Points, in no order, along strands that fork and pass close to each other.
In the rows, 128 means zero.
Points whose rows are less than 126 apart are linked; no others are.
Kob: [126  88 155  91 111 162 115 190 156 159 129 152 146  90 161 118 137 144
 190  89 134 163 127]
Suse: [136 133 132 121 155 119  98 146  91 135 148  81 129 162 173 101 162 131
 135 148 122 164 141]
Turo: [142 106 113 127 161 112 225  70 111 191  91 172  53 127 147 139 125 135
 104 188 107 105 108]
Lined: [137 137 110  95 145 117 193 137 118 193  92 197 120 111 157 134  96 116
 118 138  86  59 148]
zabiz: [178 162 117  89 128 162 198 121 126 181  96 166 132  90 183 158  97 156
 113 156  96  99 121]
tupef: [124 132 117 118 165 139 183  75 192 110 105 171  60  98 126 146 100 114
  82 163 104 138 108]
nam: [150 160 150 167 163 111 115 101 131 160 144 129 136  32 164 120 131 151
  90 153 156 109 112]
Tufu: [155  98 146  66 120 112 171 120 132 162  73 134 121  91  88 139 133 124
 156 126 161 127 171]
meves: [148 138 134 156 132 103 164  83 149  80  80  94 123 174 126 127 115  71
 111 132  74  96 100]
kurat: [101 133 103 100  94 128 135 110 127 120  82  95 141 179 100 141 145  76
 155 127  77  88 161]
gur: [151 121  81 103 126 100 130 120 143 188 146 192 151  91 161 129  81 162
  80 158 147  96 162]
deven: [ 83 102 127 185 137 102 195  76 131 164 107 184  86 119 117 142 112 140
  73  78 153  87 142]
Dorud: [129 104 125 107 146  92 184 104 147 130  96 152 101 121  95 111 139 114
 115  92 168 114 172]
kave: [146 152 114 120 152 106 133 159 156  85 104  88 150 176 213 162 152 128
 106 112  96 151 145]
Nepu: [153 155 109 106 156 140 151 126 148 170 125 145 167  96 184 161 110 151
  73 143 117 133 151]
sifeb: [115 153 172 124 135 149  83 133 104 113 195 158 110 167 119 109 128 141
 169 163 203 129 112]
Zamu: [ 96 120 108 103 103 153  96 124 131  95 112  81 144 150 118  55 115  94
 138 147 134 171 154]
maso: [111  92 150 134 114 192  96 181 162 127 168 176 137 105 134 118 149 167
 175 118 168 176 110]
Zafu: [123 127 137 105 107 116 117  70  72 148 101 108 130 180 134 130 118  89
 133 102  77  77 124]
ver: [157 120  97 150 114  83 154 144 190  71 150  96 142 160 127 170 107 135
 131  96 122 127 104]
Vin: [168 117 142 130 140  98 124 107 122 146  90 128 136 140 139 192 111 126
 118 174  78 121 128]
zozat: [ 74 121  99 170 153  96 173 123 134 131 106 168 118 121  96 174 109 119
 111  84 100  68 143]
Nivib: [165 132 175 146 148 157 149 112 180 130 105 131 150  61 160 123 149 132
  91 102 152 179 116]
Vima: [ 91 151 119 164 113 231 136 134 121  97 199 100 144 150 104  88 132 156
 138  99 141 134  80]
Feviz: [152 121 129  97  94 151 113 117 115  93  69  65 124 160 132 157 159 158
 138 138  84 143 146]
lepor: [124 158 118 162 129  84 135 136 139  74 173 140  91 114  66  95 128 113
 105  86 170  84 131]
Bifid: [141 114 119 106 130 122 102 167 110 152 129 132 137 141 130 174 133 136
 153 163  76 118 166]
Pato: [173 154 171 148 148 127 143 169 125 192 100 152 173  96 192 135 136  85
 124 152 100 138 109]
bage: [140 175 125 145  95 152 105 180 132  38 150  90 105 114  94 100 127 170
  85 105 148 146 114]
genag: [127 107 113 121  93 207 115 203 125  68 118 149 116 177 128 117 201 164
 127 106 121 188  94]
Todir: [130 127 109 136 134 107 175 141 163  86 135 130 112 134  67  84 127  82
 125  83 139 101 159]
ziso: [130 105  87  98 137 101  97 107 126 138 143 155 120 121 143 142  87 188
  90 128 118 101 162]
dav: [ 91 133 111 130 137  84 123 130 106 107 121 142  82  88  69 157 128 180
 130 104 156  84 153]
nopu: [114 157 136 103 135 110 131  59 118 142  99 146 112  56 147 136  88 176
  81 108 166  83 122]
paz: [ 93 119 158  98 104 188 110 116 103 154 148 107 149 151 134 140 121 140
 200 126 153 153  94]
tisu: [116 162 111 104 165 105 142 124  80 175 126 161 128 110 132 110 113 122
  91 120 103  65 162]
rize: [108 114 105 163 158 104 175  75 174 138 125 211  77 126 131 159  99 133
  53 130 126 100 124]
Vad: [179 125 172 127 119 101 106 118 108 145 127 156 116 127  74 121 127  80
 133 141 134 121 151]
fuv: [142 148 155 114 147 144 182  46 157 148  83 145  93 115 137 170 105  82
  96 175  97 139  78]
fefan: [111 126 136 101 121 165  96 145  82 174 155 109 153 158 174 114 158 142
 157 159 162 189 113]
Supo: [ 80 114 136 180 124 157  75 152 120 127 135 102 155  90 132 113 130 139
 164 134 108 165  85]
Punel: [ 96  91  98 125  79  96 167 117 138 103  80 129 114 178  62 155 124  90
 146 103 129 110 149]
rom: [129 152 134 175 132 100 120 155 138 100 159  74 146 148 102 104 139  73
 155 154 140 160 104]
Nafif: [129 111 127 134 116  70 120 110 154  70 132 109 105 128 124 127 100 153
 162  88 145 107  96]
nirad: [ 98 149 118 141 178 118 173 133 135 147 106 121 151  95 119 183 126 103
 136 113  75  76 140]
fuf: [178 137 134 137 111 146 160  99 167  76  99  74 145 169 124 101 141  83
  90 119 105 146 133]
sil: [102  99 132 111 111 152  96 107 134 125 197 173 124 193 126  96  87 136
 176 148 178 119 110]
nuv: [116 161 135 137 148  90 134  84 134 147 130 168 105  41 122 113 125 131
  69 131 194  71 143]
rubis: [161 147 177 112 123 102  81 126  74 137 176 149  89 141 100 113 143 124
 141 131 165 114 134]
nule: [137 110 103 141 121 135 108 170 163 108 133 136 157 149  98 161 125 105
 132 158  91 146 171]
fom: [196 121 178 112 118 159 140 122 113 144 112 117 129 142  97 138 169  86
 143 108  96 121 156]
minak: [ 83 100 118 120  90  90 145  65  65 139  96 109  92 198 119 134 120 126
 134  65 128  89 123]
bini: [119 135 134 153 117 150 127 189 156  90 145 109 147 133 158 101 171 123
 147  71 148 185  89]
punud: [107 115  96  79 112 136 135 110 137 121 134  92 144 159  98 118 135 111
 143 127 163 157 169]
vinog: [166 152 131 137 104 163 123 123 108  76  93  53 134 168 135 119 172 134
  84 117 100 168 126]
povab: [114 125 124 133 104 119  77  75  71 151 123  92 147 150 115 150  94 118
 137 141  98 124 104]
kozu: [ 67 134 111 144 153 134  87 158 113 138 146 105 156  93 145  85 107 119
 149 135  90 123 134]
Fiti: [156 105 173 104 112 182 116 153 107 159 142 135 120 107 113  94 144 134
 170 100 110 130 138]
div: [156 126 129 127 158 162 158 173 173 157 118 133 172  92 167 156 172 131
  97 111 124 173 161]
dig: [ 90 144 110 174 126 205  88 158  85 120 165 126 160 188 138 115 173 129
 118 158 127 181  74]
Feb: [162 138 147 160  84 185  71 137 101  71 154 120 104 136  95 104 142 174
  91 114 136 174 109]
simek: [138 179 183  99 134 126 140 155 126 158  60 125 174  99 165 165 132  74
 123 134 116 144 138]
nugo: [152 128 159 106 130 129 149  69 155 127  79 135 139 147 166 166  96  89
 112 128  81 119 109]
nul: [178 122 159 165 112 160  58 131 102 150 164 145 129  99 119 123 143 168
  92 133 132 161 123]
sufon: [123  84 114 109 149  99 107 158 174 145 154 140 140 102 141  77 123 111
 162 154 146 146 165]
tol: [131 141 131 133 139  85 128  57 132 111 117 109 128 117 134 138 103 138
  98 104 157 123 119]
livu: [140 127 135 148 168 118 138 168 138 108 107  74 139 145 185 121 180 108
 150 125  79 141 130]
kego: [ 88  77 106 122 119  84  98 121 135 148 165 160 117 144  99  87 101 108
 175 165 165 122 136]
Lib: [120  87  80  96 107 126 151 100 115 112 167 115 100 213  77 141 137 155
 152 138 174 137 143]
Guzu: [172 107 142  69 118 158 173 135 163 161  79 122 157 100 138 154 147 132
 129 124 136 156 176]
mog: [175 166 150 143 139  91 140 128 108 207 136 159 159  66 181 128 101 119
 131 145 136  91 106]
mimon: [133 127 129 153 165  62 117 122 153 115 151 118 135 135 137  82 127  77
 129 144 138 126 138]
ribut: [ 75 139 115  77 145 104 125 129  83 133 116  93 102  78 110 129 124 180
 171 112 156 109 146]
doliv: [142 119 158 128 110 144  75 149 131 155 176 145 123  72 136 114 148 161
 146 142 195 156 131]
gep: [ 99 121 111 160 174  77 100 125 137 101 116 120 116  92 124  81 104 121
 130 158  98 100 134]
noz: [118 130 154 111 105 179 113 218 137  82 108 134 124 151 135 114 179 112
 170 113 126 184 128]
dibef: [150 165 108 171 119  86 107 148 141  44 163 106  99 132  96 114 102 153
  76 119 125  97 107]
lop: [111 127 133 142 119 152 117 178 177  79 193 131 124 136 130  99 125 148
 177 109 174 146  97]
gusos: [137 113 166 116  78 169  71 109  62 184 131 115 155 142 132 144 109 126
 164 145 104 143  87]
fakev: [ 92 150 129 190 110 220 144 175 118  89 161 105 158 165  92 102 162 124
 143 149 149 163  52]
Bure: [ 98 126 100 193 127 168 102 155 120 118 128  86 177 131 141 121 162 114
 112 136  87 177  99]
sif: [ 97 146 105 146 111 144 124 185 146  88 137  89 155 155  82 154 137  91
 167 163 119 148 132]
Fav: [143  94 124 136 159  73 162  94 119 163  82 154 100 110 118 146 113 134
 124 187 111 104 131]
motez: [107  96 101 137 121  89  92  68 103 168 175 163 106 118 132 107  97 168
  99  96 153  75 125]
fug: [120 147 112 134 135  99 102 186 154  76 150 107 142 148 167 178 123 157
 141 114 128 158 122]
vupe: [113 163 125  92 145 101 126 137  58 186 139 129 117  77 118 112 125 150
 145 134 158  95 150]
zavar: [113  85  75  98 113 105 113 123 129 111 163 139 110 183 117 158 106 172
 144 122 124 113 148]

Follow the links from the first point to the second, and from the first to the third. Name the last point that the two ways share.
Fav; Bure; sifeb | mimon
Nepu; bini; sif | maso
Vin; dibef; dig | mimon
Vima; Todir; noz | maso
fom; ribut; Zamu | Nepu

A fork is a point with three links, a tip a point with one. Leave the first point through the second and follow the links. Name the first fork or tip that comes.
tol; Nafif | Zafu
maso; Kob | mimon
fug; ver | simek
mimon; sufon | maso
nul; Feb | div
